Points, in no order, along strands that fork, close into loops and pass close to each other.
Points whose rows are less than 64.8 apart are linked; no others are. Some points are linked to none.
K_607: [  0  10 -26 -15  -4 -10 -24   1 -11  25   7 -12  -7 -29  -8 -10 -22  -8
  15 -14  -6 -13  25 -19  -1 -31   4 -31   4   4   7  -3   0  28   6  26
 -25   5  -5  -3  -9   4  17   1 -16 -12 -14   8  -3   3 -10   3 -23   3]
K_22: [ -5 -14  12 -16  -3  -5  -3   4   2  12  -1  16   0  23   0  -6  -8  12
  -7  -3   2  -3   9 -15 -13  12  13 -16  15 -13  11  -6   8  14 -11   6
 -10 -14  -3  21  25   9   2 -15 -10  14   6  -2 -24  -1  -1 -12   7   7]
K_11: [-14 -22  38  25 -14  26  14  23   7   2   5  14 -13  16  28 -20   8  10
 -10  10   3   2   5  -3   5  13   9 -10  10 -19  -4  -9   1 -19  -3  -9
  18 -14  -1  15  16   0 -12  -3   6   6   2  -6 -19  13   6  -3  11   9]
K_349: [  7  10  11   2 -16   5   3   4   5 -25   3   1  -6 -12   0  10   2   7
   9  -4  -3   5  -2  26  25  -2   2  16  -3  -6 -23  -6 -11 -20   5  -7
   4  -1  17 -19   8  12   5  13  21 -10   6   0  14   0  -2  14   5   7]
K_351: [ -7 -11 -17   1  21 -23  -3  -2 -22  23 -34  -5   2 -10 -11  11  -6  -3
  19  -2  11   0  -1  11   2 -12   6 -15  -6  19  14  13   2   2  -3   2
   4   6  -6  15   4 -21   2  -8 -14 -19   9   2 -15  -7  23   1  -9  16]
K_632: [  6   8 -28   6   1  -7   2  -1 -10  -1 -21  -6   1 -12 -11 -15   6 -16
  -4  -1   3   1  12 -28  -8 -10 -12 -30   2  31  14   3   3  25  15  14
 -23  15 -32   3 -19  -7   7 -16 -15  -3  -3   4  10 -12 -24 -10  -1  -3]
K_477: [-16 -22   1 -13 -20  -2 -22   0 -15   3  -2 -19  21   9 -15 -10 -15  -2
 -10   0 -13 -15  21  -1   3  11  13 -28 -10  -7  12   9  10 -13 -10  -9
  -8  -3 -10   9   9 -27  -2 -19 -10  14  -2  10 -19  13   0   6   1  10]
K_702: [-19 -22   2   5 -18   9 -16  -6 -20  -9   1 -24  24  15  -6  -5  -4  -6
 -20   4 -25 -10  14  -5  -1  14  10 -17 -12  -5  10   6   2 -22 -10 -16
   1   4 -15   5   7 -23  -6 -22  -5  19  -4   4 -15  14  -5   8   8   0]
K_85: [ 11  13 -12 -14   7  -2   1  -1  10 -13  20   2   7   3   0  10   2   7
  -2 -11 -20   8 -11  -3  -8  10 -11  20   2   3  -5  -9   3  12  -1   4
  -9   0   3 -10  -4  18  -3  17  -3   6   1 -10   5 -10 -18  -4   5 -12]
K_274: [ -9  -4   0  15 -18   6 -10  -9 -12 -19   3 -27  14  -7 -12  10  -4 -10
  -3  -5 -16   4  10  23  14   2   9   7 -11  16  -2  -3 -10 -14   0 -13
  17   9   6  -6  16 -14  -2   5  11 -13  11 -16   3   2   3  10   4  20]
K_638: [ 13   1  18 -10  -8 -12  -2   8   4 -10  21  -2   1 -22  -2  21 -19  19
  17  -3  10   5  -4  15  15   0   5  24  -4 -20   1  -2   9   5  -6  -3
 -13  -5   3 -18  19  18   7   6  16  -5  -7 -16  -5 -14  -1  13   2   4]
K_714: [ 12  30   6  18   4  -1   9  -7  13 -13 -22  17 -11  -2   2  -4  14  -8
   7  16  17  -8 -20  15  24 -15  -2   6   0 -13 -33 -12 -16 -10   3  -6
  -5 -14  19 -19 -19  21   6   5  12  -3  16  16  37  -1 -11  17  -9 -15]
K_510: [ -3   0 -19   4   5   8   2  -9  -6  -8   0 -12   4  11   1 -11  10  -6
 -10  -9 -10   0   2 -31 -25  16 -17   7   5  15   7   8   2   7   8  -3
  -6  18 -15   5 -12  15  -3 -12   1   6  -5   2   3  -5 -16 -19   8  -4]
K_192: [  4  -1  -2 -17  -2  -2  -2 -18  15 -14  36  -3   6  12   1  13  -3  11
  -8 -18 -40   7  -8  -1 -16  -1  -1  17  -4  -3  -6   1   0   1 -10   8
   5   8   4  -2  -1   9 -11  19  -2  10   3 -16  -1   3 -10   1  10 -12]
K_898: [  4   5  -9  -7  -2  13   1   9   1 -16  -7   8   5  12  -1   5   9   9
   4  -7 -20   5  -5   7  -4  19  -8   7  -1  12  -9 -16   6   7  -6   0
  -4  -3  10  -7  -8   5  -4   2  -4  18  -2  -4   5  -1  -9  -8   0  -9]
K_53: [  5   6 -24  21   1  -3   2  -7 -12   2  -1 -14  13 -10  -5  -5   8 -20
  -7   7  16  -5   2  -5  -6  -8  -6  10   9  22  17  10 -11   2  16  -6
   5  15  -7   3  10   1  12  -1  -1 -15   6 -15  13 -16  -1  -6   6  12]
K_307: [  9  11  -6  -8  12  -3  11  13  -3   0 -26  23 -11 -10 -12   8  -1   3
  21 -12   3   4   4  -3   5  -1   1 -20  -4  11   0  -9   8  27   3  14
 -15  -7   2  -2  -7  -4   8  -9 -21  16  -6   1   9  -6 -13 -14 -19  -4]
K_100: [ -2   1  20   7  -2  13  20 -14  18 -13  24  14 -18  26  13 -10   9   4
 -20  -1  -2   3  -5 -21 -18   5 -15  16   5 -19  -5   8  -1 -10   4   4
  24   3  10  14  -3  13 -15  11  16   7   3  16  -7  24   1  -5  10  -7]
K_605: [-13 -19 -17 -11  11 -15 -21  -6 -29  22 -29 -15   4 -13 -17   0 -17 -14
  19 -11   3  -9  13  14   3  -9   8 -33 -15   8  12  19   2  -7  -4   3
  -2  -5  -5   8  -1 -25  -1 -12 -16 -18  -2  20 -15   9  22  11 -14  11]
K_526: [  0   0 -12   6  14   4   6  -2  -9   0 -10  -8   0   9   7 -17  16  -8
  -4   4  10  -1   1 -42 -23  16 -15  -7  13  13  13   9   8  14  16  -1
 -11  12 -24  12  -8  15   1 -23  -1   7  -5  -2   4 -13 -16 -21   0  -2]
K_592: [  8   4 -13   3  15 -25   2   5  -4  20  -6  -7  -1 -22  -3  24  -5   9
  18  13  28   4  -8  11  13 -29   7  13  -1   6  22  20   1   4   5  -2
  -6   6   2   4   9  -1  13   1   1 -21  -3 -20  -1 -29  15   5  -6  11]
K_81: [  3   3   4   9 -17   0  14 -17  -1  -6  30 -11  -4  10  -4   0   3 -16
 -19   0  11  -7   6 -27  -5  -5 -10  23   6  -6  15  20  -8 -15  17  -4
  13  16  -8  15  14   4   9   2  19 -17  -2   9   7   5  -3 -10   8  14]
K_217: [  4  13 -15  -3   9  -7   4   6  -9   6 -30  11 -12 -22 -14   0  -1  -5
  18 -13  -1  -3  14 -14   6 -17   6 -32  -3  19   5   1   5  27   8  19
 -16   3 -10   2  -9 -10  10  -8 -30   2  -8   6   9  -4 -13 -10 -19  -3]
K_631: [ 11   9   3  -5  15 -24   1  12   4  17   2  -3  -4 -25  -3  30 -12  14
  23  13  27   5  -9  10  20 -21   4  20  -3 -12  19  11   7  12   3  -3
 -11  -2   1  -8   7  10  13  -3   4 -10 -10 -19   1 -30   7   4  -3   4]
K_517: [ 17  21   2   4  11  10  15  -5  20  -8   9  18 -13   6  13 -13  11  -1
 -16  16  14  -6 -18   2   5   6 -18  18   1 -18 -26 -10  -8  -5   3  -1
   4 -18  17 -19 -30  19  -3  21  11   4   0  19  18   3   2   3  -1 -21]
K_263: [ -7  -3 -18 -15  -2  12 -27  11 -19  21 -27 -14   6 -18  -6 -22 -14 -22
   5   1  -2 -16  19 -12  -5   3  13 -45  -3  -6  10  19   0   2  12  -4
  -3   5  -6  -7   0 -18   1  -5 -19   9 -13  27   6  12  -5   4 -10 -13]
K_710: [  0   3  10   0 -14  16  12  -1  17 -20  18   6 -10   7   8   4   9   9
 -12  -7 -27   5  -7  11   1   4  -8  19  -6 -10 -18  -3  -4 -16  -3   2
  19  -1  17 -10  -9   3 -11  24   8   7   3   5  -1  15   5   6  14  -9]
K_787: [ -9  -3  -1 -18  -9   0 -10   2 -13 -22 -16  -9   6   6 -12  20  -4   2
  18  -7 -23   9   7  26  10  17   2   1 -14  24  -7 -12   3  -4  -3  -1
  -1   7  11  -8  -1 -12   2  -4  10   6   2 -20  17   0 -12  10 -11   4]
K_689: [ -5 -10 -10 -12   3  -2  -8  11 -15  14 -23   0   9   0  -6  -8  -3  -3
   9   0   0  -6   9  -6  -4   9   6 -23   2   9  10   5   3   7   3  -1
  -6   1  -8  10   8 -14   6 -22 -21   7  -5  13  -7  -4   4 -15  -1   5]
K_735: [  5  -1   1 -17  12 -19   6  15   0  15  -1   8  -8 -14  -8  21 -14  16
  23  -8  11   6   2   8   3   0   1  -1  -4   0   7  -6  10  22  -1   7
 -13  -8   2   4  11   0  11  -9  -5   5  -6  -6 -12 -13   6  -7  -9  11]
K_693: [ -9 -18  34  19   1  23  16  28   4   3  -4   9 -15  -1  21  -8   3  16
   3   7  13   3   7  16  17   9  13  -9   4 -11 -14  -9   4 -18  -7 -11
  12  -8   6   7  15   2 -12  -5   6  -2   3 -11 -13   3  20  -5   8  16]
K_441: [ 20   8  30 -11  -8  -6  -1 -11  29 -19  36  27  -6  -1   6   5 -12   8
 -11   8  -3   1  -9   6  23 -12  -3  16  -7 -47 -22  -2  -3 -14   4   1
  -3 -14  -3 -16   2  12  -5  12  16 -15  -1  18  -1   8   1  19  13 -11]
K_918: [  0   1   3 -24   1   4   0 -24  29 -13  31  -1  -5   5  15  13   3  12
  -7 -18 -43   8 -19  11 -17  -5  -1  17  -6 -10 -15   3  -6   0 -13  16
  13  -5  16  -3 -14   3 -15  26  -3  17   5 -21   6   7   1  14  10 -18]
K_264: [  4   3 -21  -7   3  -5  -4   7 -12  13 -22   1   3  -8  -8 -11  -1  -8
   6  -2  -1  -5  11 -22  -7  -4  -2 -29   4  16  10   3   4  22  11  12
 -16   6 -17   7  -5  -8  11 -17 -23   2  -6  12   2  -6 -10 -16  -4   2]
K_231: [  2   5   1   6   4  21   5  13  12 -14   1  27 -13   7  12 -13  11  12
  -3   0   7   3 -14  24   0  18  -9  14  -2  -9 -25 -30   1  -2 -16  -4
   3 -17  22 -22 -25  11 -12  19  11  16   7  -4   2   4   4   9  -9 -18]
K_405: [ -7   1 -24  -9   1   7 -35   8 -24  27 -19 -28   2 -31 -11 -25 -20 -25
  14  -6   3 -20  23  -8   0 -19   6 -40  -6   4   8  15   1   0   5   8
  -7   4  -7  -5 -15 -18   3   7 -19  -3  -8  17   9  14  -4  15 -19  -6]
K_457: [ -2  -4  14  13 -11   2  16  -5  -3   4  22 -13  -4   9   2  -5   9  -5
  -9   8  16 -12   3 -26  -4   3  -1  13  18 -10  12  11  -5 -14   9  -5
  13   4  -7  19  22   5   9  -1  11 -10  -3  -1   2   5   2 -13   9  14]
K_556: [ -3 -10  13   8   4  10  13  21  -3  -3  -7   1  -3  -5   5   4   2  15
  14   2   9   3   2  19  13  11   8   0   2   2  -8  -9   2  -6  -4  -9
   5  -1  10   1  17   1  -4  -7   1   3   3 -10  -6  -4  14  -6   6  16]
K_729: [-11   3  14   0   7  17  21 -26  25  -8  11  12 -21  14  25 -13  14   2
 -22  -8  -6   9  -6 -17 -28   2 -19  20  -9 -11  -6  19   1  -5  -5   9
  29   6  14  12 -20  11 -24   8  13  18   2  20  -8  28  11  -6   6 -14]
K_248: [-10 -20  -1  -3  21 -17   0   6 -23  30 -38  -5   1   3   6   9   3   1
  12  10   9  -1  -3   0   1   4  14 -17   2   7  13  16   4 -11  -6  -5
   9   3 -13  20   7 -18  -3 -11 -15 -14  10   7 -22  -8  30  -7  -6  12]
K_189: [ 15  10  25 -13  -4  -7   6  -8  33 -19  31  34  -6  11   8  -7  -3  11
 -23  16   1   1  -9   7  19 -11  -8   9 -12 -41 -31 -10  -3 -22   3   5
  -3 -20  -1  -9 -22   5  -4   8  19 -12   3  27  -2   8  10  19  12 -13]
K_667: [ 21   3  30  -3 -18  -6   6 -19  24 -14  47  14  -4   7   2  14 -12   9
 -16   7  -7   7  -5  -5  11 -17  -2  19   1 -36  -1  12  -4  -5   5  -1
   6   5  -5  -1  13   8  -3  18  13 -17  -1  13  -2  16 -10  10  18   0]
K_103: [  1   0 -17  19 -13   2   2 -14 -12  -2  15 -21  10  -1  -9  -5   2 -25
 -19  -6   8  -7   8 -11 -10  -3  -8  20   4  16  17  13 -14 -10  14  -8
  10  17  -9   5   9   0  11   2   9 -12   5  -4   9  -6  -1  -5  10  12]
K_381: [  5  -1   3  -7  14   5  11  18   0  -7 -31  29 -12  -2  -9   7   1   7
  26  -9   9  10  -2  18   6  10   1 -16  -7   8  -8 -17   9  14  -7   9
  -9 -10  13  -6  -9  -6   0 -13  -6  24  -1  -2   9  -2  -9 -10 -20  -5]
K_107: [-14 -17  24  23 -13  27   5  11  14  -6  12  32 -18  31  27 -25   2  16
 -20  -1   0   6   0   2  -3  10  -2  -5   9 -26  -7 -22   6 -10 -14  -1
  18 -22   3   6   2  10 -24   4  10  11  12  -8 -23  16   1   6  10  -3]
K_374: [  5  21   3  10  -7   2   0   0   6 -23 -20   4  -6  -9  -2   8  11  -4
  16   4   2   4 -13  24  21  -6   0  13   2   0 -26  -8 -16 -13   2  -7
   5   1  25 -20  -3  16   2   9  16  -4  14   0  29   1 -16  16  -5  -3]
K_400: [-12  -9  -5  18   6   4  -5   0 -19   1 -22 -16  19  -4  -3  -2   4 -10
   7   9   3   2  -1  14   2   9   8  -6   3  16   3   0  -7  -4   0 -16
  16  10  -3   4  20 -16  -8 -13  -8  -7   5  -6   0  -3  11  -4   6  11]
K_972: [  8   6   5 -14  20 -29  11  15   2   8  -8   7 -10 -30  -9  31 -17  13
  29  -2  22  11 -10  18  13 -11   0   9 -10  -5  11   1   8  17  -1   7
 -14  -4   3 -10   2   5  15  -4   7   7  -8 -14   1 -22  -4   6 -11   2]
K_560: [  4  -9  19   2  12  -2  15  16   3  27   4  -9 -10   0  11  13  11  14
   5  17  20  -8  -2  -6   6  -1  11   3  20 -14   8   3   6  -7  -4  -4
   6  -8  -2  21  19   6   3  -3   0  -5   0 -15 -10 -10  24 -15   2  14]
K_677: [  1  -5   9   4  -4  15   9  16   4 -11   9  11  -3  12   6  -4   4  15
   0  -3  -4   2  -1   6   0  18  -2   8   6  -5 -10 -18   5  -1  -7  -4
   4  -9  11  -3  10   8  -8   1   1  13   1  -7  -9   1   6  -7   7   2]
K_538: [-16 -13  -7 -21   2 -29 -11  -6  -2  44   0 -17   0   8 -10 -11 -10 -10
   1   2  15 -12   7 -32 -22 -15   9 -16  16  -8  20  14   1   9  -5   8
 -25  -8 -24  29   3 -10  20 -11 -14 -13  -2   9 -25  -6   8  -1   1  12]
K_997: [-17 -20  -5 -21 -12  -8 -27   1 -18  22  -9 -22  12  -7 -18 -13 -20  -9
   6  -8  -1 -17  21   1   2   1  13 -35 -11  -9  12  17   7 -10  -4  -3
 -10  -9  -4   8   6 -26   2 -12 -17  -1  -5  21 -17  12  12  10  -7  11]
K_796: [  4   1  12   6   9   4  18   8   1  16  14  -6  -5   7   7   1  15   1
  -1  17  22 -12  -3 -22  -4   6  -1   8  23 -13   8   2   3  -1   6   0
   8  -9  -3  14  18  16   6  -5   6   0  -4 -11   4  -9   7 -20   5   6]
K_573: [  2  12 -24  20   6  -4  -2  -5  -7  -7 -38  -4  15  -7 -14  -6  12 -20
   5   2   3   5   0  -7  -6  -7   1 -20   1  38  10   0   0  21   8   4
  -6  20 -18  -2  -8 -16   0 -13 -16  -3   6 -11  17 -10 -21  -5  -1  -4]
K_51: [ -5  -7  -8  -3  -5 -15  -3   3  -9  17  13 -17  14   2 -10  -3  -4   1
  -4  -1   8  -7   4 -16 -12   1   0   7  10   8  19   2   3   7  -3  -1
 -12   4 -16  16  16  -4  14 -11  -8  -7   0  -6 -13  -9   3  -9   7  16]
K_547: [-14 -11  -2  -3 -11  -1 -16  -4 -18 -16  -5 -27  17  -4 -17  12 -10  -3
   5  -6 -17   3  14  28  12  11   8  -4 -17  22   1  -6   3  -9  -4  -8
   3   5   2  -2  11 -22  -1  -7   6  -4   3 -19   0   1   2   9  -5  19]
K_819: [  2   2  -9 -31 -18 -12 -17  -3  -9 -12  11 -12  13   8 -12  18 -14   3
  11 -18 -36   6   8  11   3   9   2   9 -17  22   0  -7   7  -2  -3   5
 -10  11  -1  -5  -7  -8   8   8   6   2   0 -20  11  -8 -10   5 -12   2]
K_401: [  0   1  -8 -21  -1 -21 -15 -18   3   4  42  -9  24   6 -10  12 -16  -6
 -14 -10 -21  10   6 -14 -21 -13  -2  13  -1   9  12  -1   6  18  -5   8
 -17  18 -20  -4   5  16  -1  11  -1  -9  -2 -12  -4 -10 -24  -3   6  -6]
K_44: [-12   1   1  23   4  26  -6   6  -2 -11 -33   3  10  16  11  -4  18  -3
  -2  10 -11  18 -13  11  -3  21   3  -5   2  20  -7 -12  -3   2  -2 -11
   7   2   9 -10  -4  -4 -15 -15   2  18 -15   6  10  11  -4  -7  -1 -23]
K_408: [-18 -15  -2 -28  -2 -22 -19  -7  -1  44  -7  -9  -7   5  -9 -16 -18  -6
   2  -3  10 -18  17 -31 -18 -12  21 -30  18 -20  14  18  -5  10  -4   7
 -21  -9  -9  21   7  -2  17  -4 -19  -6  -1  17 -26   5   6   3   0   8]
K_976: [ 18   4  19   5 -27  -6   4 -10  11  -9  40  -1   1  -4  -3  14 -11   7
 -10   2  -2   1   0  -4  14 -10   3  24   3 -20   5   9  -4  -7   4  -6
   2   4  -3  -6  22   9   8  16  10 -20  -5   4  -1   4  -4   6  11   9]
K_443: [ -7 -16   2  -3  16  -2  -1  10 -18  22 -36   3   9   6  10  -6   6  -3
  10  10   6   0  -1  -6  -3  14  13 -25   7   5  11   9   0  -4   0  -6
   4   2 -13  11  11 -17  -1 -22 -21   4  -1  11  -9  -8  15 -16  -2   3]
K_122: [ 19   2  31  -8  -5  -4  -7  -5  16 -19  35  15  -3 -12   6  14 -20  14
   3   0   5   0  -7   8  19  -3   4  23  -4 -43 -10  -3   6   2  -4  -5
  -8 -11   1 -22  18  24  -5  15  16 -11  -1  -5  -6   1  -2  20   8  -9]
K_872: [  5  -5  -6  11 -21 -10  -9  -6  -7  -5  13 -22  14 -21 -11  10  -8  -2
   0  -8   7   3   5  22  12 -11  12  18  -5  12  12   6  -7  -9   3 -10
   2   5   5  -4  20  -6  12   8   9 -24   4 -17  -1 -12   8  13   0  25]
K_66: [  7   4  23  -6   1   1   9 -10  39 -10  37  41 -15  21  15 -19  -1  15
 -36  18  13   1  -3   6   3 -12  -8  -4  -8 -41 -25 -11   0 -16   0  11
  12 -18   8   1 -30   2 -13  17  22  -9  12  20 -13  21  12  20  11 -15]
K_42: [  8   9 -12  19  14   0  14   5  -9   7 -15  -4   6  -6  -1  -3  16  -6
   5  13  16  -4  -7 -12  -3  -2  -6   1  11  20   9   3  -2   9  15  -3
   2  10  -6   3   6   3   6  -7  -9  -1   2 -14  15 -17  -5 -17   4   4]
K_838: [  7  10  11 -18 -13   2  12 -15  31 -16  27   5 -11  -4  11   9   8   5
 -13  -8 -30  10 -18  12  -4 -11 -10  19 -11 -19 -20  10 -11 -15  -4  13
  19  -1  19  -7 -17  -2 -10  27   8   6   5   7   6  12   4  11  16 -12]
K_317: [-10 -11 -16  -6  -5 -21 -12  -5 -11  28  12 -24  18   3 -14 -18 -11 -16
  -8  -5  15  -9  10 -22 -22 -11  -3  -1   8   9  25   7   3   3  -5   4
 -24   2 -30  19   1 -11  18 -15  -8 -10   2   2 -14  -8   2  -1   6  17]
K_562: [ -3   3  12   2 -10  20   8  11  15 -22   9  19 -14   3  13  -4   9  11
  -7  -5 -11   5  -5  25   9   9  -6  15  -7 -12 -28 -19   0 -16  -7  -2
  11 -12  21 -19 -16   9 -13  24  16   8   5   2   1  14   8  15   4 -10]
K_337: [-14 -20  13  16 -10   8   1   9 -11  -7   0 -17  10   2   1  -3   0   7
  -4   1  -4  -3   8   6   9  14   9  -3   1   4   3  -2  -1 -12  -5 -14
   9   2  -3  10  23 -14  -4 -10  -6  -1   3  -4 -15   5   9  -2   9  18]
K_771: [  7  14   9  -5  11  10  13 -14  31  -4  25  29 -17  14  18 -21   5   3
 -31  17  16  -4  -9   3  -7   4 -17  12  -2 -28 -26 -10  -4 -10  -3   6
  17 -18  16 -10 -32  12 -13  22  18   2   4  22   0  13  15   6   2 -23]
K_493: [ 17  28   4  10  10   3  12  -5  16  -9  -9  20 -13   2  10 -13  15  -7
 -10  19  20 -10 -23   9  18  -4 -10   9  -5 -16 -33 -13 -13  -8   1  -4
  -7 -21  16 -23 -36  18   6  16  11   0   8  26  30   2  -5  13 -12 -25]
K_149: [ -1   6 -29 -12  -5  -6 -27   0 -17  19  -9 -16   1 -26 -15 -13 -18 -19
  16 -16  -2 -15  25  -5   2 -26   1 -33  -6  20   9   2   0  12   7  20
 -17   6  -8  -1 -17 -17  15  -1 -17 -11  -9  11   9   5  -4   6 -23   5]
K_633: [ 11   6   6  -9 -18  -9  -5   4  -2 -21  15 -10   3 -17  -3  19  -8  10
  12 -13 -10   8  -5  22  15   1   4  25  -5   0  -6  -1  -1 -11   0  -5
  -4   4   8 -19  14  10   8  15  20  -7   1 -16   9 -10  -9  12  -3   6]
K_877: [  4   8 -19 -37 -17 -17 -26  -6  -7   3  18  -7  17   1 -13  10 -21  -5
   5 -17 -32   3  18  -6  -4  -5  -1  -5 -12  20   2  -9   9  13   3  15
 -20  12 -11  -3 -13  -4  12   8   0  -4  -3  -8   9  -7 -14   0 -16   1]
K_699: [-12   3  -5  23   6  14  -7   1 -11 -11 -31  -8  17   3  -2   0  11 -12
   9  12  -6   9  -8  13   1  11   6  -6   3  21  -5  -8  -8   4   2 -16
  15  12   4  -6   9 -11 -12 -15  -4   2  -1  -5  10   3  -4  -5   0  -4]
K_41: [-21 -12  -1  14 -14  23  -9 -10 -17 -16  -5 -19  17  18   3   3   6 -10
 -20   3 -33   1   3  -3  -6  16   4  -5 -12   8   1   5  -7 -20  -6 -14
  14   8  -7  -5   3 -15 -12 -17   3  16 -12   4  -7  14   1   2   9 -14]
K_979: [  8   9 -20  14  12 -15   3  -1  -6  21   2 -11   6 -16   1  10   7  -8
   3  20  28  -7  -3  -2   6 -26   3  10  10  11  28  20  -7   2  13   1
  -4   5  -4   7  12   0  15   1  -4 -24   1 -23   7 -27  13  -3   0  12]
K_47: [  8  -2   6  -6  23 -11  14  20  -2  26 -11   8 -11  -2   2  15   1  14
  13   7  16   0  -3  -2   2   1   4  -3   8  -4   6  -4  10  11   0   1
  -4  -6  -2  15   9   0   5 -11 -10   8   1  -9  -9 -17  15 -19  -6  10]
K_726: [  9   8  -4  10  25  -8  17  13  -9  17 -25   6   0  -6   0   6  12   3
  14  12  17   0  -8  -6   4  -8   2  -9   8  15   7   1   6  12   6   2
   0   5  -6   9   4  -5   4  -9 -17   5   4 -12   7 -18   4 -18  -5   4]
K_864: [  1   9  -9  17  -5  15   9  -8  -2 -13  -8  -7   1   4   1   2  18 -11
  -9   0 -11   3  -9  -5  -6   8 -14  17   2  19  -7   3 -12  -5  10  -7
  16  13  10  -9  -7   8  -2   7   7   2  -2   5  17   0  -7 -11   9  -7]
K_346: [ -6  -4 -26 -11   1 -12 -28  -5 -23  16 -18 -16  15 -15 -22  -4 -15 -21
  14 -12   2  -7  17  12   0 -16   1 -25 -13  24  13   3   2   4   2  10
 -10   1  -9   6  -7 -28   8 -11 -14 -11   1   7   2   1   6   9 -14  12]
K_783: [  0  -4  11  11  14  17  11  23   0  -9 -27  26  -9   3   2  -3   9   9
  21   2  15  13  -9  30   6  14   2  -8  -4   5 -17 -26   4   3 -12  -5
  -1  -7  19 -13 -10  -1 -10 -10   5  21   5  -8  11  -1  -1  -1 -12  -8]
K_859: [  9  16  -1   9  14  16  18 -13  20  -7  -1  12 -14   2  20 -11  19   0
 -18   6   3   2 -17  -5 -14  16 -25  22   2   1 -17   0  -3   4  -2   1
  11  -8  15 -13 -36  20 -13  21   9  14  -5  15  13  11  -3  -7   0 -24]
K_629: [  6   6   4   4  11  11   8  18   6 -19 -16  21 -13  -1   1  -1  12   9
  15  -1  15   4 -19  25   7  15  -3   9  -7  -3 -23 -28   2   0 -14  -2
  -9 -11  24 -22 -24   9  -2   9  11  20  12 -10  15   0 -14  12 -17 -16]
K_367: [ -8  -2 -15 -15  21 -28  -8   2  -4  46  -6   1 -24 -10  -3  13 -15   3
  13  -7   3  -7   8 -21  -4 -29   5 -14   8  -4  14  12   4  23   6  12
 -17  -4 -11  19  -2  -4  14  -7 -22 -15 -12  11 -24  -8  13  -4 -19   6]
K_296: [ 10  11 -26  -1   4  -1   5  -3  -1 -12   1  -7   8   1  -5   3  12  -4
  -7  -7 -16   8  -4 -19 -13   7 -18   7   0  23   3  -2   2  15   6   4
 -13  14  -9  -5 -19  14   1   4  -7   2  -3  -7  12 -12 -27 -13   4  -8]
K_384: [ -6   8   3  12   5  23  16 -16  15  -8  -6   7 -11   7  24  -9  21  -3
 -17  -3 -11  10 -11  -7 -20  18 -21  21  -3   9  -9   8  -4  -2  -2   1
  21   3  13  -6 -27  14 -15  10  12  16 -10  19   5  19   7 -11   5 -22]
K_770: [  9  -7   7  13 -30 -13  -5  -6  -2   2  33 -19  12 -13 -10  11 -12   5
  -7  -5   9  -2   2   2   8 -16  11  25   1  -4  21  10   0  -2  -1 -11
  -5   5  -6   1  22  -2  16  12   6 -26  -4 -11  -9  -6   5   8   3  19]
K_852: [  0 -12  15   8  -4  17   5   7  13 -11  19  27  -9  27  13 -11  -1  20
 -14  -4  -1   3  -1   3  -5  14  -2   5  10 -20  -8 -23   7  -1 -14   1
   8 -18   8   3  11  15 -18   6   5  14  12 -12 -20   8   3   2  10  -3]
K_247: [ -9  12 -14  26  10   5 -12  -7  -2 -10 -45  -4  20   3 -11   0  12 -20
  12  11  -6  13 -12   7  -3   6  11 -18   1  25   1  -4  -3  18  -1  -9
   9  19  -5  -6   0 -19 -14 -20 -10   0   1  -9  18   5 -17  -1  -8 -10]
K_800: [-18 -10   2  16  -8  27  -1   2  -4 -15 -11  -1   6  21  15  -6  13   1
 -14   2 -23   8  -4  -3 -10  22  -2   2  -1   9  -2  -3  -3 -11  -5 -10
  14   1   4  -5  -1  -1 -14 -14   3  20 -15   9  -5  12   3  -7   8 -18]
K_567: [ -4  -8  18   3  15   6  11 -26  18 -13  33  15 -17  34  10  -4   3  10
 -25 -10  -3   3  -8 -17 -21  -3  -7  14  12 -18  -1   7  -4   0  -3   6
  13   2   5  19  11  20 -18  15   8  11   9   0 -11  25 -11   3  14 -12]

How many points has the smallest loop of links through each point below? Write - if it is on no loop.
K_374 | 12
K_192 | 22
K_11 | 6
K_41 | 16
K_631 | 9

A fork is a point with three links, a tip a point with one. Leave the first point through the second and follow the links. Name the first fork or tip that comes.
K_85, K_192 | K_264
K_629, K_231 | K_85
K_53, K_979 | K_47
K_47, K_735 | K_53
K_638, K_633 | K_517
K_667, K_976 | K_877
K_877, K_819 | K_441
